A landscape with many valleys, sampled at points; each row gives a point and its height.
From any point a ball rolls to the lowest of the 2 points nearest to it. It stops when none of these is lower. Distance is the straight distance between rows; heights are no part of it.
J_840 height 27.4: [ 17  22  16  -7 -10  34  -3 -39  18  58  35  53   8 -13 -47   4 -38 -12
  -4 -51 -14]
J_980 height 25.5: [-11  11  -6  -9 -13 -19 -27 -17 -39  32  10 -17   8  10 -13 -25  22  29
  23  42 -91]
J_389 height 31.4: [ 17 -51 -19 -61  25 -15  15   6  -6   7  -8  -9  22  31   9  41  24  53
 -21 -14 -22]
J_34 height 43.1: [-12 -41 -23   9  22 -11   9  26 -31   3  -2   1 -22  34  55   5 -19 -27
   0   7 -28]
J_759 height 62.0: [-36 -19 -17 -17  15  32 -28  26 -15  31  26  31 -17  68  25  19 -20  -8
 -25 -21  47]
J_792 height 56.8: [-19  55 -42  24  -1  56   6  -1 -36 -27   0  26   9  29  22 -56 -21 -23
 -12  -5  -9]
J_586 height 43.0: [-26 -33 -24 -20  12  14  -8  48 -27  -1 -10 -26  14  47  18  51  26  26
  -1  12  31]
J_997 height 53.1: [-11  22 -31  -8  -9  58  -5 -10 -18  -9  18  62  15  42  35 -42 -27  -1
 -25  -4  14]
J_707 height 14.2: [-29  32  -7  18 -24 -13 -24 -23 -14  26  24   6  10 -58 -49  -2  33  -1
  14   1 -21]
J_806 height 69.6: [-16  12  -7   6 -19  38   1 -70  31  12  14  38  20  27  -1 -13  30  56
  10  40  -7]
J_410 height 37.0: [-15  27  -9  38 -20  11   3 -42  25   7  21  -2  -2 -15 -43 -41   4  31
   0  21  -4]
J_384 height 17.4: [  5   3   2 -24  10 -18  -5 -11 -10  10   1  29  14 -72 -57  13  16 -36
 -16 -35  34]
J_978 height 48.2: [ -7 -19 -21   0 -11  26  12   6   1  -3  17  58  11  40  41 -11 -11  14
 -15   5  54]
J_314 height 70.6: [ 21 -40  -3  29   0  12  46 -52  57  15 -10  40 -12  52  14  15  14  40
   5 -15   3]
J_3 height 19.6: [ 34 -50   7 -10  29 -16  43  18   6   3   3   8  -2   6  20  11 -18  14
 -32 -14  -4]
J_249 height 28.9: [ 18  10   0 -26 -23   6 -11   0  28 -45  -1 -22  29 -23 -32 -16  -3  -4
 -48 -39  41]
J_433 height 40.2: [-10  26   5 -46  -2   3 -13  29 -14 -22 -17  -4  15 -17  35  31  33  -5
  40  50  16]
J_151 height 37.1: [-25 -18   9  52  26  15 -17  -6  35 -20 -26 -54 -54  20  -3  17  17 -15
  35 -11   7]
J_245 height 35.1: [-37  45 -16  24 -30  25  -2 -28   8   8  29  26  13 -26 -34 -44   3 -11
   1  13  16]
J_984 height 41.1: [-23 -35 -42 -31  21 -21  -2  31 -34  13  -9   4 -10  41  62  35  16 -11
  19  12 -23]
J_964 height 38.7: [  6  -4   7 -54  16  -1  -5  16 -21 -18  -4 -10  46 -23  17  14  20  40
   9  39   1]
J_924 height 31.3: [ 34  29  14  29 -14  -8   9 -28   6  52  31  34 -17 -39 -41  -2 -19 -13
  -4 -60 -13]
J_338 height 36.7: [ 34  38  20  35 -28 -10  -7 -37  26 -24  -7 -63  -7 -17 -51 -25  17  27
   8   9  -7]
J_959 height 50.0: [-26 -12  13 -14   4 -20  -2  69 -49 -13  -5  -7  19 -14  12  11 -36 -26
 -19  22   6]
J_37 height 37.5: [ 19  26  36  59  -8  24 -19 -39  23 -30 -14 -44 -13  11 -33 -30  13  35
  25  38  -1]
J_149 height 42.0: [-13 -18 -20   3  23 -13   8  55 -19  20 -11 -23 -17  40  30  67   6 -18
  -9  -6  55]
J_773 height 62.4: [ -7 -39   0 -22  26  21  -4  22   1  49  30  38 -13  82  31  34 -44  10
 -19 -31  23]
J_824 height 38.0: [-38  -5  -4  -1  10   7 -31  18  -3  -4 -28 -36 -38  32  36  37  29 -20
  46  22 -10]
J_189 height 61.5: [-32 -18   1 -36   8  57 -34  10   0  29  22  37  -1  46 -14   1 -25  -2
 -25 -27  10]
J_300 height 36.3: [-15  -5  26  50  17  -3 -24  17  11 -13 -34 -61 -45  17  -9   0  -3   4
  34  12 -48]
J_446 height 45.2: [-11 -39 -19   8  17 -19   1  30 -35  32   3  18 -27   3  17 -13 -37 -58
  -9 -14 -31]
J_507 height 39.0: [ 15  11  24  51   2  -2  13   6  25 -45 -24 -20 -16 -11  24   1  -7   7
  38  30  37]
J_894 height 17.2: [-29  26 -12 -21 -12  -1 -34 -14 -19  21  15  31  22 -57 -42  -2  24 -36
  -1   0  14]
J_253 height 18.1: [ 60  -6  30  -2  11 -28   8 -12  -3 -20 -11 -64   3  10   6  -9  12  55
   5  42 -59]
J_737 height 22.6: [  0  34  10  10 -21  -4   0   6  -8 -22   2 -34  24 -20   3 -27   5  35
  18  58  -9]
J_832 height 64.8: [ 20   1 -20  -6 -13  32  39 -37  13  34  13  83   0  42  49 -11 -38  -8
 -11 -11 -15]
J_441 height 38.1: [ 32  24  41  36   7  16 -14 -33  25 -36 -23 -30 -20  15  10  -5  27  19
  39  43  23]
J_683 height 59.7: [-49  40 -23  28 -26  61 -33  36 -19 -10   1   6   2  18   4 -50 -39 -15
  -9 -14  -4]
J_203 height 23.2: [ 29  14  31  -1  -9 -13   6   1 -13 -11   5 -47  17   7   9 -31  -3  57
  17  78 -43]
J_512 height 41.0: [-32   9   7 -29  11  -8 -11  55 -24 -26 -28 -29  -1 -19  25  48   9 -36
  29  33  16]
J_262 height 18.7: [  1  50  19  30 -22 -19  -3  -6  -8 -27   4 -16  -2 -28  -3 -26   3  -9
  44  46  -1]
J_200 height 11.2: [ 13 -24   2 -17  28  -8  10  27   2 -21   1 -12  -3  -6   1  26  -2 -31
 -40 -24  61]
J_228 height 37.8: [ -9  -6  -6  15   8 -26   7 -43  10  40   3  32 -21 -22 -11 -15   5 -23
  21  -7 -47]
J_688 height 14.3: [ 12 -43   0 -37  31  -8  26  31 -13   6  16   8   7  25  19  32  -2   7
 -42 -17  35]
J_644 height 13.7: [ 10   9  10  20  -1 -29  -4  32  18 -59 -38 -77 -16 -23 -18  13  -4 -19
   7 -22   2]
J_117 height 14.7: [-27 -31 -11 -31  24 -13 -16   4 -15  13 -10   2   3 -23  -9  24  27 -22
   0  -9  -3]
J_985 height 44.2: [-27 -25 -23  -2   8  28  -8  18   1 -11  -6  11   2  20  21  19  15   9
  -2   4  38]
J_439 height 70.0: [  0 -12   4  39   0  26   7 -78  45   9 -10  20 -14  36  -4  -6  27  47
   7  23  -5]
J_234 height 12.4: [ 36  12  29 -26   7 -28 -16  19 -13  17  23  13   4 -37 -44  -2 -30 -31
 -24 -74  19]
J_369 height 30.4: [ -3  34   2   3 -21  18   8  -4  -4  21  37  45  24 -32 -33 -31 -15  -6
 -21   7  17]
J_396 height 41.4: [-31  -1 -13  -3  20  -9  -2  62 -25  -5 -23 -24 -19  12  36  68   0 -46
  12  19  42]
J_286 height 31.2: [-22 -13  -2   9 -14  -9  -7   9 -35   6  -1 -28   8  19   8 -39 -11  42
   9  35 -78]
J_718 height 16.3: [ 36  -8  11 -10 -16 -37   0  10  29 -51 -21 -71  -1 -11   1  -5   0  11
  -4 -10   1]
J_194 height 15.0: [ -8  30 -11 -10  -8 -22   3 -17  -8  -3   1  10  11 -43  12 -21  22 -38
  34  35   4]
J_571 height 47.9: [ -4  -8   7  12   4 -37   2  56 -60   6   5   0   0 -22   9 -15 -38 -36
  -6   5 -26]
J_632 height 39.1: [-40  -4 -39  -9   2  18 -21  27 -29 -17 -16 -17  -9  58  56  22  23 -15
  37  25  -9]
J_400 height 19.8: [-18  19 -14  -2 -21 -26 -25 -19 -37  31  15   4  -2 -28 -23 -12  36   5
  17  11 -69]
J_204 height 22.7: [ -3  -4   5 -23   6  13   3 -13   3  48  19  44   8 -14 -29  -7 -17  -2
 -21 -18 -21]
J_610 height 68.9: [  1   6  -8 -13 -20   1  35 -64  21  18  10  46  24  10  15  -1  26  34
  -1  35  -5]
J_202 height 69.8: [ 34  -8   9 -11   9 -17  32 -43  23  -5  -6   9  15   2  11   3  22  43
   8  19   3]
J_876 height 19.7: [ 65  20  28 -34 -26 -35  14   4   4   6  27  12  27 -36 -37 -14 -35  -4
 -46 -57  19]
J_424 height 37.4: [-36  -2   8  28  18   9 -24  -4  19  -1 -36 -31 -40  -5   4  14  24 -43
  50  -1  -2]
J_513 height 15.2: [ 26   6   9 -14 -11 -21 -16  -2  -2   4   5   1   3 -57 -61   2   7 -32
 -30 -68  11]
J_812 height 11.0: [  9  25  10  46 -10 -12   9  18  26 -60 -34 -48  -7 -40 -26  -2 -13 -12
   4 -22  36]
J_210 height 61.0: [-32   5  -9  -3  -4  41 -36  13 -10  18   9  26   0   9  -7 -27 -31 -28
 -21 -19   7]
J_804 height 13.3: [ 50   7  35 -12  -2 -18  14   5  16 -46 -24 -57   1   7  18   6  18  36
  14  18  -4]
J_647 height 35.2: [ 30 -26  -7 -52   2  -4  22  17 -14 -23   0  -2  52  10  10  19  19  63
 -37   8   9]
J_615 height 9.2: [ 12  -1   6  16  18 -15  17  16  26 -41 -18 -22  -3 -37   0  16  -5 -44
  -4 -30  56]
J_823 height 26.1: [ 46 -53   2 -45  17 -33  42  10 -10  17  -6   2  15   4  12  18  -9  20
 -30 -12 -43]
J_583 height 63.1: [  7 -30  -2  12   6  34  12  -1  19  28  21  55 -20  53  37  -3 -59  -2
 -10 -26   8]
J_998 height 35.0: [-27 -11   8  25   4  -1 -30  20 -23 -12 -19 -49 -21  33  12 -23 -10  18
  25  40 -67]
J_551 height 11.4: [ -5  -3  -4  -7  19 -31   7 -38   5  25  -6  46  -6 -39  13  15  19 -45
  26   9   9]
J_162 height 13.4: [  3 -26  -1 -28  32 -19  14 -26  20  -2 -11  15  -2 -37   6  43  37 -29
  10 -26  28]
J_119 height 34.9: [ 14  18   0  22 -18   9   0 -31  29  -6   4 -22   1 -15 -51 -38   2  35
 -20 -31  -2]
J_379 height 17.3: [  2 -17  -3  -6  24 -13   1  -8   6  12  -2  -5   2 -23 -26  -5  11  -3
  -4 -17 -24]
J_169 height 26.0: [ 47  -4  17 -23 -43 -24   8   2  44 -20  18  -4  11 -25 -17 -17 -30  -4
 -53 -43  36]
J_250 height 34.8: [ 19   3   4  23  -7 -36  27 -37  10  53  16  41 -22 -41 -32  -2   6 -27
   5 -39 -36]
J_558 height 40.8: [-18   5   9  71  -3  19  10  45  24 -56 -27 -36 -32  23  24  15 -32   6
  22  19  28]
J_66 height 67.1: [-14  15 -23 -23 -25  27  35 -56   9  40  19  65  20  26  21 -18  -1   3
 -17   8 -31]
J_385 height 31.6: [ 16  29   8   6 -31   3 -10  11  16 -17   9 -14  13 -51 -57 -30   2   5
 -32 -49  19]

Where does a ball stop that starts at each point below?
J_773: J_615
J_985: J_615
J_964: J_615
J_446: J_707
J_151: J_707
J_410: J_234
J_507: J_234

Call two points neighbours if one is among the 2 nearest of the other. Go from one point of each pair to the other, from neighbour to neighbour, staying as low as possible. Name the highest point that can't be avoided.
J_707, J_234: J_384
J_615, J_804: J_718
J_615, J_551: J_203
